Each row is a point on a landscape with many peaks, with its height.
From any point a climber steps to the highest of the 2 points nearest to it. It stops when none of these is higher. Distance is the straight distance between rows; heights are no part of it.
furi: [102 145 129 132 134 134  94 144 138 144 144 114 166 127 130 194 187 151
 105  80 147 124 176 135 151  72 139 129 168 169 125  74]  (h 288)
Ton: [212 178  60 111 189 152 139 105  72 127 166 115 125  87 130 146 149 148
 154 127 130  86  67 111  81 133 143 151 126  84 137 140]  (h 284)
Suvaz: [ 92 142 106 132 136 115 117 109 174 109 159  74 146  89 112 178 193 171
 127  88 189 146 145 124 143 173 161 168 156  68 160 143]  (h 337)
Kerez: [193 167  81 134 129 127 157 165 125 153  88 142 143 160 115 148 135 107
 159 114  70 107 107 117 155 112 117  82  99 193 120 116]  (h 132)
nakag: [168 171  62 105 118 159 118 147 117 163 139 114 137 151 163 114 169 103
 183 141 131  53 140 107 136  67 112 132 116 211 113 104]  (h 217)
pak: [132 139 143 137 129 124 163 133 145 143 132 150 119 175 116 126 122 100
 128 174  98 137 124  93 145 112 155  68 123 135 105 125]  (h 223)
midok: [123  99 163 178 107 107 137 103 211  95 117 133 112 159 128  65  85 101
 109 184  73 172 151 121 140 155 142  93 102 131  86 121]  (h 310)
tifir: [146 126  65  92 116 138 127 129 151 138 117 130 137 124 118 161 191 150
 143 136 165 128 137 128 126  99 171 169 117 155 165 167]  (h 401)
Turef: [160 148  81 103  88 164 121  98 150 159 132 131 132 137 140 100 172 136
 159 166 137  90 125 111 122  83 137 149 135 191 120 130]  (h 231)
zed: [129 122 144 149 142  99 138 116 189 135 122 130 158 140  63 148 146 133
 101 125  95 202 116 137 135 149 180 119 147 162 106 131]  (h 169)
tadi: [181 126 141 128 126 172 137  82 169 162 178 131 139 128  87 116 158 142
 116 145 107 171 115 152 125 115 144 154 178 152  94 111]  (h 245)
biz: [195  96  91 133  59 177 141  83 167 148 106 137  97 109 110  82 108 166
 140 192 107 115 106 173 112 117 117 152 121 140 131 116]  (h 188)
fafig: [134 123 166 155 127  87 149 108 154 122 101 151 137 138  99  77  89 106
  87 126  57 186  79 128 113 180 128  95 104 115  94 137]  (h 384)
rozu: [141 121 126 134 155 135 178 109 121  99 176 128  84 120 141 134 118 143
 151 161 150 128  89 124 122 168 136 128 117  19 173 158]  (h 85)
Rebop: [109  95 154 104 143 118 138 193  91 134  94 167 139 150 101 172 143  95
 103 119 170 166 135 109 119 112 163 115 123 172 156 175]  (h 511)
valeg: [110 118 141 116  95 117 102 131 149 117  85 123 176  99  81 171 164 150
  78 110 159 164 132  87 101 158 163 151 149 170 112 134]  (h 143)
mafa: [161 131  50 112 151 149 125 125 128 140 156 122 122 108 116 197 187 182
 148 126 165 134 125 158 131  86 158 161 140 110 198 142]  (h 373)
rako: [184 129  63 116 138 169 143 137 119 137 131 147 112  99  95 218 175 190
 137 158 147 138 109 119  97 128 180 128 136 105 189 129]  (h 336)
dav: [ 97 131 127 145  98 157 129 103 156 127 161 118  81 144 170 121 122 147
 160 192 143  78 171 105 149 111 116 115 144  88 123  96]  (h 385)
Vesa: [129 110 126  77  96 158 130 142 105 140 106 175 173 134 105 126 169 108
 111 138 173 125 117  70  87  96 144 143 136 211 123 169]  (h 105)
gezo: [ 71 132 138 101  92 167  86 134  95 123 122 124 149  94 151 168 156 151
 113 108 198  97 150 100  87 125 123 169 167 127 145 112]  (h 116)
Pagi: [119  74 143 150 118 134 118  82 205  87 174 127 119 131 165  36 143  95
 122 140 143 157 190 148 144 110 104 178 123 128 100 151]  (h 308)
Kifup: [103  93 140 134  84 123  88 140 153 136  82  95 142  82 100 155 109 181
  94 129 133 169 134 169 125 161 138 171 151 158 128 127]  (h 22)
golit: [ 57 120 147 140  71 108  57 170 125 102  59 106 156 107 122 178 131 148
 103 126 173  97 176  73 116 146 145 130 155 164 116  95]  (h 427)
taka: [101 134 170 110 162 102 145 132 134 114 165 158 157 162 127 139 176  67
 118 125 174 148 144  60 129 132 154 116 146 130 104 172]  (h 242)
vum: [104 102 178 137 126 141 134 124 188 101 167 106 163 133  68 129 152 129
 101 147 174 189 154  72 116 209 165 162 187 131  92 119]  (h 236)
sisa: [102 137 138 155 135 132 112 168 139 155 113 115 125 154 104 195 145 160
 113  98 107 138 168 157 179  73 145  86 149 175 139  56]  (h 316)
Disod: [ 54 135 163 143  74 102  90 139 122 105  77 119 148 104 123 128  93 144
 103 144 137  98 135  77  99 176 110 106 141 151 103 111]  (h 391)
zenu: [125  74 169 142  73 183 121 126 129 134  91 137 125 111  99 110  67 164
  89 183  96 131 116 135  88 145 117 117 154 139 104  97]  (h 179)
Bur: [110 149 135 117 137 123 149 189  53 129  88 165 136 155 143 154  97  88
 129 100 102  95 116 103 110 128 102  67  82 164 149 120]  (h 252)
nulat: [101 125 111 128  95 124  98  99 158 134 140 102 102 108 172  89 121 138
 140 116 140 107 164 187 145 119  88 166 123 120 130 113]  (h 461)
vif: [131 109 147 130  87 133 122 139 140 143  65 141 145 126  85 130 101 144
  92 135  86 166 110 127 108 152 133 108 136 180 102 117]  (h 203)
keka: [ 83  67 129 134 102 103  96 134 160 124 123  95 100 119 152 107 113 134
 130 121 164 146 174 209 164 109 108 186 112 130 162 148]  (h 421)
mor: [126 126  90 130 101 143 126 150 137 152 108 120  94 150 145 135 127 136
 167 150 122  92 146 153 153  92 126 120 104 147 157 112]  (h 283)
Nodez: [103 137 172 130 179 135 152 151 121 132 192 152 122 181 127 167 175  92
 130 142 163 145 158  63 153 100 151  90 175 115 107 132]  (h 261)
Rez: [126 135 163 136 120 133 113 130 126 168 137 141 124 150 127 105 102 116
 116 113  78 150 149 167 152  94 102 111 156 176  89  68]  (h 420)
bal: [ 66 141 156 122 158  92 114 132  91 103 136 134 101 145 190  95  94  84
 150  98 157 102 152 132 124 125  80 123  92  73 149 148]  (h 358)
tavi: [158 136 105 126  96 124 106 115  95 148  93 123 125  98 132  57  80 137
 121  82  64 121  89 178 113 128  53 142 105 134 127  99]  (h 386)
Vutug: [ 80  63 185 129  97  86 104 170  99  94  69 133 122 119 128 104  59 105
  91 137 158 155 134 132 111 167 112 136 111 111 147 172]  (h 624)
kat: [151 166 153 127 155  79 144 138 125 145 126 147 185 133 105  84 119  77
  88  79  68 171 107 107 136 132 119  94 131 194  57 133]  (h 256)
Gebu: [157 110 170 127 123 186 145  99 174 140 186 135 163 138  59 113 153 134
  98 147 135 178 129 100 102 171 150 146 199 141  74  99]  (h 224)
fareg: [205 126  63 128  86 134 142 108 178 159  80 133 126 127  96  90 124 142
 156 155  74 134  98 169 131 126 121 133 109 164 125 133]  (h 166)
Muzo: [102  76 148 159  97 121 118 149 116 116  80 134  80 138 160  82  55 117
 131 138  94 114 154 179 136 126  70  95  80 112 143 102]  (h 331)
Ruget: [ 60  95 155 129  65 125 110 124 116  93  89 128 138  88 133  85  79 135
 113 174 153  78 124  97  90 171  90 130 119 117 132 152]  (h 348)
zuk: [ 90 179 130 107 130 119  74 112  90 130 139 106 140  92 180  93 120 126
 139  57 148  89 144 135 109 118  72 169 134 110 120 117]  (h 424)
duto: [186 140 113  85 199 135 149 146  35 142 142 152 122 127 137 128 114 101
 135 103 137 124  77 152  92 104 124 141 108 125 158 156]  (h 604)
nived: [186 158 120 117 211 134 167 180  49 136 150 169 130 141 124 186 133 106
 119 110 122 139  96 127 122  93 157  98 113 135 159 132]  (h 570)
fige: [124 144 114 133 142 115 155 137  91 111 101 136  90 138 148 122  74 131
 147 143 109  94  89 133 121 161 115  92  70  69 177 141]  (h 380)
badef: [152 130 126 113 169 139 177 187  96 138 125 182 142 163 108 189 153  98
 111 123 137 153 123 107 129  93 177  89 125 168 155 147]  (h 538)
tesig: [113 133 106 142  83 108  94 152 124 164  67 110 123 115 124 105  95 147
 132  59  73 135 119 191 140 144  71 127 105 170 133  95]  (h 417)
piv: [114  86  90 150 105 132 136 129 143 134 138  96  59 111 150 161 109 177
 159 160 150 124 139 193 168 121 134 151 120  74 188 132]  (h 216)
Riton: [112 167 106 133 116  70 115 120 158 140 110 105 139 143 142  95 143 107
 147  99  91 120 136 129 159 139 117 117  98 151 109 127]  (h 345)
siko: [141 160 123  95 155 138 103 139  51 140 150 127 136 111 168  98 120  95
 143  76 130  89 122 122 106  79  85 145 132 152 118 123]  (h 453)
Rol: [131 200  74 131 165  67 125 141 143 131 111  82 158 138 150 142 167 110
 169  50  87  89 136 110 176 123 127  95  95 147 112 116]  (h 319)
Fenub: [177 189 127 123 175 110 147 113 111 132 133 113 155 129 129  82 118  92
 134 113  69  88  85  85 133 121 124  70 126 151  52 106]  (h 282)
rifaf: [ 77  97 156 145  94 137  87 158 142 120 109  92 140 106 114 192 141 177
 112 155 182 119 167  90 137 151 160 147 176 131 125 111]  (h 464)
mevof: [140  95 140 147 145 139 140  95 165 102 193 131  81 160 180  68 144  96
 146 158 141 136 176 150 159  81 106 144 119  84 122 141]  (h 332)
rud: [164 143 111 127 142 158 137  93 102 131 181 121  90 127 151 109 118 141
 156 149 127 101 103 155 128 104 114 150 131  66 125 111]  (h 142)
dus: [158 102 100 114  99 181 131 147 112 147  94 159 131 115 101 193 147 175
 114 168 138 120 112  99  88 114 172 125 147 149 152 112]  (h 302)
Kekil: [143 182 140 137 127 131 118  95 137 142 142 115 139 129 142  78 103 122
 142 132  67  90 120 109 137 116 105  92 135 144  61  72]  (h 306)
ridu: [ 91 174 118 137 132 126 129 147  89 118 110 130 115 144 160 162 105 142
 152 135 102  61 126  72 129 141 123  62  91 109 143  77]  (h 207)
lefe: [ 78 114 161 107  74 152  80 136 118 122 106 129 179  91 105 141 157 141
  87 110 182 128 147  75  86 152 118 163 175 176  98 124]  (h 131)
Lepe: [103 136 152 153 143 164 131 124 115 140 191 121  77 142 141 168 137 157
 148 157 129 113 162 123 161  96 120 112 174  84 124  69]  (h 452)
vidiz: [154 167  77 113 161  73 151 142 140 132 100 138 165 130 107 145 176 115
 146  91 116 146 104 123 143 141 165 126  98 144 156 176]  (h 526)
Dati: [124 128 106 142 122 135 160 112 147 115 143 122  94 133 124 162 135 165
 148 186 135 126 104  86 136 164 172 102 124  63 150 143]  (h 126)
zete: [141  71 122 108  57 176 116  96 184 133 131 127 134 122 129  63 135 124
 125 190 165 125 144 115 108  99 122 178 131 181 109 143]  (h 230)
tudup: [124 117  99 147 101 119 105 128 172 141  76  95 144 106  91 197 143 205
 110 122 114 145 136 157 146 134 167 130 152 154 144  96]  (h 39)
zeri: [ 78  70 155 140 113 102  94 174 127 130  93 105 106 134 124 157 103 147
 117 131 164 152 169 185 167 117 140 151 134 137 170 148]  (h 388)
Pugu: [ 81 193 140 124 119 126  99 137  87 122 111 120 134 122 163 152 106 138
 146  83  99  59 148  92 137 126  91  76 120 146 109  56]  (h 178)
Mot: [102 131 176 108 170 111 126 157  86 146 140 151 133 141 135 152 136 100
 106  68 140 169 135 162 140  94 124 133 140 132 134 144]  (h 334)
meb: [164 129 100 108 151 179 165 107  96 123 181 155 117 139 121 142 153 129
 152 197 168 106  83  77  90 132 146 130 130  89 157 167]  (h 133)
ropom: [112 102 169 132 123 143 132 137 102 131 118 142  92 144 137 113  80 122
 116 145 116 122 128 139 119 119 105 102 120 105 129 115]  (h 300)
vaped: [ 98 148 109 163 100  73 103 117 180 138 102  94 137 108 119 104 107 148
 120  86  76 159 128 183 155 169 109 139 112 146 117 101]  (h 381)
lor: [ 92 180  94 119 121 138 109 121 124 109 135 104 136 107 167 180 164 168
 143 128 153  61 139  57 113 144 155 119 125  93 151 105]  (h 340)
mez: [171 113 100  90 129 140 122 121  73 140 122 149 121 102 135 102 128 119
 124 105 138 137  88 181  85 115 103 177 116 117 164 164]  (h 643)
fifo: [ 99 157 156 167 116  74 132 109 177 117 111 128 131 150 114  94  89 108
 111 136  58 156 129 111 143 180 132  85 115 133  73  95]  (h 346)
sezu: [ 84  57 216 150 132 107 124 146 140  67 130 131 134 127 105 117  83 109
  96 154 179 172 154 108 117 205 126 153 155  85 115 156]  (h 560)
vav: [130  77 141 127 121 117 137 156 170 151  98 129 131 162  83 121 131 114
 117 148 145 200 154 171 152  94 159 146 120 185 144 176]  (h 451)
bez: [155 133 153 132 151 155 128 142 103 156 140 144 153 116  97 201 157 162
  87  71 108 167 122 174 131  82 143 122 178 155 127  82]  (h 418)
putif: [160 151 142 125 164  82 167 103 125 122 111 146 133 126  98 127 105 132
 113 112  68 176  63 133 119 187 151  92 114  78 114 149]  (h 429)
soniv: [ 97 165 117 123 110 110  83 117 168 150 146 104 171 131 149 129 183 127
 133  98 133 109 179 114 154  96 121 143 161 197  86  89]  (h 270)
Pom: [122 145 124 143  93 139 127  94 154 123 140 123 100 153 157  79 102 118
 155 185  97  75 145 117 141 111 101  95 118 128  96  78]  (h 341)
gop: [168 162  94 129 132 141 148 187  93 135  96 155 174 158 137 162 141  97
 132 102 103  74 116  70 140  87 114  68 100 218 120  98]  (h 123)
Topas: [122 142 119 122 130 176 147  89 122 109 196 125 122 137 153 114 155 126
 166 194 181  70 117  54 110 139 116 125 152  72 133 146]  (h 161)
fil: [129 166  89 127 136 122 136 178  78 120  77 144 147 127 145 202 123 132
 133  88 104  83 117  91 118 137 130  71  82 144 167  84]  (h 235)
deme: [169 114 139 141 147 179 155  87  79  94 175 148  92 131 137  87  86 119
 136 187 117  86  90 137  97 109  89 123 106  53 136 126]  (h 117)
tato: [166 131 121 119 135 114 156 115 138 122 116 154 126 169 125  76 116  80
 143 156  99 128  95 113 133 122 125  96  90 128 122 160]  (h 244)
Pirof: [202 171  79 101 146 148 134 101  86 137 119 130 131 104 123 110 115 135
 143 135  99  93  65 130  83 124 123 136 110 118 122 126]  (h 313)
ziz: [148 165 162 120 198  94 126 135  92 143 162 141 147 140 135  81 114  65
 115  82  98 142 133 127 150  90 110 105 144 152  67 120]  (h 243)
sasa: [125 182 147 119 159 107 131 138 102 130 127 145 176 132 139 142 148 104
 114  86 121 102 132  80 136 110 140  88 135 160  90 107]  (h 253)
Goz: [151 133 107  92 163 127 139 136  87 120 116 166 178 103 108 173 173 134
 106  76 163 154  93 110  77 144 160 154 135 126 154 172]  (h 476)
zevo: [186 143  91 106 174 122 123 134  80 162 142 117 126 121 128 134 141 123
 148  74 109 132 109 205 139  68 110 163 127 151 135 124]  (h 369)
fovun: [109 159 111 143 118 117 125 116 130 132 109  96  87 110 144 146  97 182
 152 110  85 102 124 168 152 161 120 108 102  86 146  78]  (h 95)
ber: [107  58 157 143  53 141  88 126 167 101  95 101 139  66 113 103  64 169
  94 146 126 166 141 159 113 190 122 198 151 137 113 128]  (h 6)
Nira: [108 133  81 112  61 152 100 108 124 137 114 104 104  85 170 104 120 159
 161 125 149  64 134 152 121 124  93 166 115 123 157 125]  (h 514)
fak: [199 171  56 110 164 133 144 140  65 127 108 139 118 124 141 125  99 125
 179 146  98  74  68 131  96 138 104 112  62 130 164 146]  (h 287)
Fuzip: [145 165  61 113 140 128 110 179 106 151 131 118 148 153 176 155 167  99
 186  85 141  72 155 119 147  74 103 131  95 198 157 124]  (h 205)
Zol: [163 140 170 139 186  94 168 110 131 122 166 145 127 166 122 106 115  91
 120 124  85 175  96 130 137 143 145  95 124  84  94 147]  (h 477)
zar: [ 93 148 122 149 107 118 114 141 139 110  88 108 151  96 124 215 143 177
 106 129 138  95 140  64 120 167 170  94 142  95 138  82]  (h 289)
nufeg: [144 150  99  98 131 140 140 163  87 140 120 164 159 145 142 130 152  94
 136 123 145  92 124  85 107 100 133 114 113 195 143 149]  (h 114)
Dapub: [149 116 128  95 130 124 156 116 114 120 115 162 144 133 108  93 132  90
 121 139 148 140  83 102  89 138 136 134 106 131 133 193]  (h 227)
Romi: [ 77 192 135 141 113  99 104 103 120 121 109 105 129 102 153 113  87 152
 140  95  90  92 127 112 129 169  99  91 121  97 103  76]  (h 141)
Suli: [208 142 113 113 183 175 171 122  83 139 180 162 124 134  85 170 161 140
 138 163 135 143  83  95  98 120 161 125 157 104 139 140]  (h 112)
Lir: [123 135  78  92 103 165 104 140  88 142 148 127 103 133 189 104 130 116
 161 135 169  64 142 142 105  80  89 173 109 145 163 135]  (h 564)
pega: [103 151  83 111 105 132 117 107 144 110 124 100 138  92 147 157 173 169
 143 110 170 103 122 116 113 161 149 167 129  85 161 148]  (h 387)
Sis: [151 134 106 146  87 160 134 141 142 157 107 135  93 183 140 114 103 116
 178 178  81  78 138 121 151  86  97  85  98 177 124  89]  (h 309)
minov: [166 125  83 152 117 136 159  94 146 135 143 114  70 127 146 122 111 160
 169 177 109 114 114 170 151 122 132 132 104  76 160 117]  (h 174)
binup: [ 75 139 149 135 128 121 132 124  93  99  97 120  99  97 142 152  72 161
 121 121 134  98 103 116 104 194 126 103 104  41 161 130]  (h 460)
Fumi: [168 175  96 109 204 118 132 107 125 133 180  92 162 109 131 141 206 114
 147  86 146 121 113  87 134 114 164 154 159 103  99 153]  (h 237)
bor: [144 182 136 119 153  94 141 136 107 127 121 146 190 138 132  77 134  67
 116  96  97 104 110  57 141 119 111  80 122 195  61 139]  (h 267)
Fimo: [ 96  80 151 134  99  98 124 118 147  96 110 101 112  77 136 118  90 149
 113 119 169 147 132 150 122 189 125 182 117  66 156 172]  (h 523)
mari: [101  73 149 123  81 171 129 110 111 100 120 145 105 113 151  93  83 138
 123 201 157  68 132 116  92 131  88 129 126  89 149 138]  (h 307)
rig: [ 72  95 181 153 136  65 105 169 160 119 106 128 127 167 105 122 107  67
  92 126 144 202 174 145 159 125 143 126 128 174 112 155]  (h 519)
Bagi: [115  81 115 166 102  75 142 149 184 112  76 104  93 136 137 115  89 128
 140 153 116 145 145 186 172 149 140 123  77 102 167 162]  (h 357)
dev: [136 148 102  89 142  75 132 118 134 115  99 137 182  98 101 140 180 118
 109  67 155 174  97 119 107 158 151 163 113 136 144 195]  (h 499)
Pegiz: [143 103 124 112  93 196 120 107 138 149 172 136 118 139 127 116 161 140
 132 179 173 109 137 113 108  88 121 169 165 145 119 128]  (h 249)
fole: [ 90  95 159 146 125 163 117 142 142 137 166  97 102 133 109 186 142 175
 128 153 164 152 167 125 155 127 149 132 188 104 139 100]  (h 532)
pubi: [125 110  93 138 131 161 134 163  93 145 139 121  51 150 162 169 108 157
 165 166 147  99 142 163 149  97 125 124  95 113 195 114]  (h 257)
vuvo: [104 163 150 114 152 139 151 103 125 100 189 141 162 145 139 106 156  91
 141 166 163  79 125  25 105 141 131 106 148  93 102 158]  (h 189)
Lat: [176 120 141 135 133 129 130  83 145 129 139 131 127 125 125  70 103 124
 116 135  78 149 103 170 123 131 110 132 122 110 105 115]  (h 382)
keve: [ 95 157 141 120 158 130 119 129  96 121 167 138 109 141 171 143 135 110
 146 130 162  94 146  99 135 115 120 118 128  86 139 127]  (h 324)
mam: [148  88  81 104 101 147 129 149 159 167 102 125 117 139 103 135 155 142
 150 142 156 150 151 181 151  76 145 166 120 186 171 165]  (h 425)
Gobo: [ 81 140 161 109 145 111 102 102 106 102 149 129 134 107 175  71 110 102
 125  79 157 123 128 134  96 150  75 157 129  74 120 160]  (h 389)
norup: [153 156 109  95 146 164 118 122 110 143 172 116 166 122 127 165 202 133
 129  98 154 115 144 112 126  64 140 162 176 170 118 110]  (h 271)
Biras: [135 144 153 120 186 103 123 142  72 155 150 125 119 131 129 139 114 109
 122  47  88 158 118 210 156  85 103 138 128 116 130 112]  (h 351)
Daz: [110  79 190 160 120 128 127 144 181 132 126 139 129 164  92 128 104 105
  97 170 124 202 163 135 143 116 161 122 146 169  98 132]  (h 485)
Noz: [175 175  84 130 188  81 170 130 157 142 136 128 130 170 111 140 171 114
 167 124  96 139 112 121 174 110 180  91 101 131 139 158]  (h 565)
Tep: [177 140  74 124 147 121 159 150 112 132 100 145 105 174 143 108 100  82
 187 148  78  91  87 126 129 127  90  87  56 136 151 153]  (h 265)
zedef: [ 99 139  90 153 112 116 104 133 166 151 102  80 111 124 126 169 137 191
 141 109 106 114 153 182 173 133 131 117 121 136 154  81]  (h 61)
kod: [118 188 132 118 169 104 101 138 121 136 152 113 191 115 149 141 176 100
 109  50 135 106 167 101 153  81 123 120 163 186  68  98]  (h 255)
Safa: [148 100 154  89 157 126 171 124 142 125 141 173 149 172  98 104 157  74
 117 163 162 171 113  72 117 119 160 123 122 133 120 204]  (h 228)
fefeb: [133 187 129 113 165 112 138  93 128 115 166 110 165 119 137 127 171 114
 138 114 142 101 104  50 117 163 149 122 148  87  96 152]  (h 214)
pir: [119  71 164 167  93 165 112  90 174 103 147 111  88 104 152  81  84 157
 113 154 106 138 161 187 129 142  98 152 146  95 102  82]  (h 251)
kup: [174 102  86 103 112 170 134 123  90 126 146 156 100 129 163  88 122 109
 148 166 175  96 107 161  84  91 102 179  94 125 186 170]  (h 600)
Dogek: [ 76  94 204 134 170 110 124 149 115 116 154 156 114 155 135 131 109  85
 103 116 159 170 162 134 129 127 118 123 150  88 115 142]  (h 312)
lov: [171 142 103 127 179 150 131 152  86 152 159 123 139 140 114 196 163 149
 127  87 123 131 133 190 156  46 136 137 149 162 164  91]  (h 390)
mulo: [102  46 176 149 110 137 117 117 174  74 150 112 120  92 131  83 103 123
 107 138 179 165 175 146 122 178 112 187 143  86 124 160]  (h 605)
naf: [177 116 118 128 108 188 134 117 130 168 135 141 117 116  80 175 151 177
 118 156 117 148 108 153 119 108 155 132 172 140 127  99]  (h 273)
Tib: [ 89 122 137 148 145 101 125  99 209 104 182  82 147 115  93 141 174 143
 123 111 168 181 144 127 151 191 153 176 152  96 126 153]  (h 294)
bemu: [173 120 142 102 156 154 136 134  79 148 119 170 168 100  78 170 148 140
  89  74 125 177  90 154  91 123 147 144 167 144 137 128]  (h 448)
vunu: [100 131 180 117 139 149 150 154  57 125 112 181 134 143 113 149  88 112
  99 140 117 110 103 103  98 122 123  70 129 137 126 123]  (h 272)
Guze: [ 63 138 157 144 127  79 102 116 188  94 136 101 156 125  97 135 146 103
 109 128 165 171 162  90 141 191 155 157 153 144  90 143]  (h 260)
Vunuz: [146 120 140 149 132 124 162 135 165 148 115 139 117 160  79 170 134 152
 121 169  97 172 125 123 155 131 191  84 138 133 126 131]  (h 195)
todu: [110 117 141 122 103 131 117  97 162 131 146 124 138 116 126  96 127 127
 114 119 128 157 136 147 119 147 116 160 138 127 107 131]  (h 416)
kidib: [ 65 104 164 153 148 110  91 172 119 142 111 100 116 146 113 196 122 166
 105  96 138 154 178 193 165 101 136 123 158 143 147  98]  (h 354)
Sero: [ 87 144 115 136  87 123 125  85 189  98 136  86 127  86 143 126 139 158
 145 149 165 100 124  83 126 208 147 153 132  76 126 147]  (h 463)
vuzal: [114 141 148 124 121 103 127 143  94 134  78 152 156 110  99 148 113 134
  88  80  99 150  97 123 110 159 130  93 122 143 115 115]  (h 222)
Zepa: [119  98 136 145 133 112 162 136 180 119 132 117 107 157  98 169 142 145
 132 202 141 170 131  67 159 152 194 104 130 100 137 160]  (h 162)
Dilik: [107 111 142 168 117 129 105  84 204 111 170 109 110 135 168  51 107 114
 122 133  96 149 191 184 160 112 101 160 136 124  86  85]  (h 285)
Gog: [150 158 122 131 130 117 112 153 102 158 108 116 141 135 123 114 110 115
 142  65  69 124 130 171 158  96  75 105 116 188 107  79]  (h 449)
fad: [114 163 161 139 131 121 138 132 114 111 100 146 168 116 104 189 144 146
  85 105 110 122 102  64 105 175 160  76 141 115 107  94]  (h 248)
gav: [131  78 132 138  80 124 115 130 124 115  80 143 108 108 142  42  74 127
 108 112  90 141 119 180 111 139  62 140  88 134 131 130]  (h 360)
Gage: [ 92 120 123 154 105  64 137 160 149 104  61 105 102 132 126 150  95 138
 130 155 117 130 124 121 163 193 161  94  87  99 148 152]  (h 311)
tak: [104 100 159 147 146  56 129 134 159 116 101 133 133 139  99 106 105  86
  82 105 116 214 127 164 139 159 149 138 101 129 116 171]  (h 549)
Gupum: [105 105 146 123 127  74 130 146 116 120  86 144 126 125 134  88  99  92
 107  90 128 167 109 158 117 152 109 139  88 107 147 171]  (h 582)
noro: [136  38 131 141  97 106 135 139 170  99  99 117  93 117 155  70  98 120
 129 136 137 160 164 203 151 120 114 169  84 126 165 175]  (h 393)
moked: [166 147 112 142 185  85 168 118 138 134 161 123 104 167 131 112 131 102
 154 113  86 159 112 167 172 110 144 102 102  90 136 148]  (h 518)
Sut: [172 161  83 125 108 115 133 120 146 163  75 134 148 118  97 124 140 150
 139 110  62 136  92 144 133 146 137 104 112 172 119 111]  (h 149)
zamov: [149  69 136 149 133 124 149  88 157  97 158 122  81 116 169  71 117 114
 129 128 132 148 148 202 147 123 111 160  93  72 154 161]  (h 363)
donim: [ 63 117 188 137 175 135 135 152  99 116 185 149  94 165 153 160 134 108
 136 140 177 129 169  92 138 124 125 106 167  67 126 124]  (h 290)
giguz: [146 110 171 113 184 121 127 112  98 114 178 156 134 154 159  52 120  47
 122 111 134 141 147 133 121  80  94 130 137 115  90 152]  (h 232)
gom: [ 92 139 136 140 117 100 137  93 151  99 115 106 117  87 142 121 104 153
 126 119 136 126 103 123 115 212 134 137 112  52 131 153]  (h 575)
Zur: [185 149 118 111 180 165 131 105 114 143 193 109 154 110 103 154 198 142
 137  90 151 142 108 138 123 114 149 173 184 111 118 134]  (h 254)
Gopo: [117  63 164 129  87 217 121 111 126 125 164 144 106 126 126 105 115 146
 118 208 166  88 151 106  98 114  94 135 174 105 119 102]  (h 275)
zolas: [134 129 118 116 188 122 160 122 109 117 196 134 103 153 150 135 155 103
 154 141 171 141 121 119 137 116 146 147 116  46 165 188]  (h 56)
petut: [167  64 118 136  64 182 130  88 183 133 147 114  87 114 141  83 127 151
 140 190 139 121 152 172 134  94 119 170 137 138 134 127]  (h 210)
Gevi: [155 161 110 116 163 135 118 161  62 150 137 123 108 153 157 115 102  80
 175  89 105  92 128 161 148  76  70 121  97 158 128 102]  (h 475)
Gofe: [121 121 140 136 122  71 122 133 170 116  78 130 173 117  56 148 152 120
  78 104 126 218 123 102 128 174 175 142 136 195 104 158]  (h 155)
Lan: [227 154 110 129 165 144 159  79 119 134 155 128 124 119 102  95 114 127
 134 149  74 128  61 143 107 135 139 119 135  95  86 128]  (h 344)
dadep: [ 68 143 111 104  78 160  98 124  89 117 110 128 137 101 174 129 121 150
 138 136 178  53 134  94  79 137  99 144 125 133 158 134]  (h 99)
fezud: [114  60 179 161  81 176 122 129 142 118 118 110  93 103 129 130  67 181
 111 187 128 117 151 146 124 162 109 134 159  86 120  91]  (h 211)

Where does a climber stop that starts at each point below?
Topas | keka
rud | fole
naf | Vutug
Dogek | Noz

Call two points neighbours if one is among the 2 nearest of the other. Go from one point of each pair to the other, from neighbour to neighbour, staying as high as possible. Name the lowest point that can't be avoided.
Vutug / mulo | sezu
mulo / gom | Fimo
Gog / fole | Kekil
mez / Noz | Mot
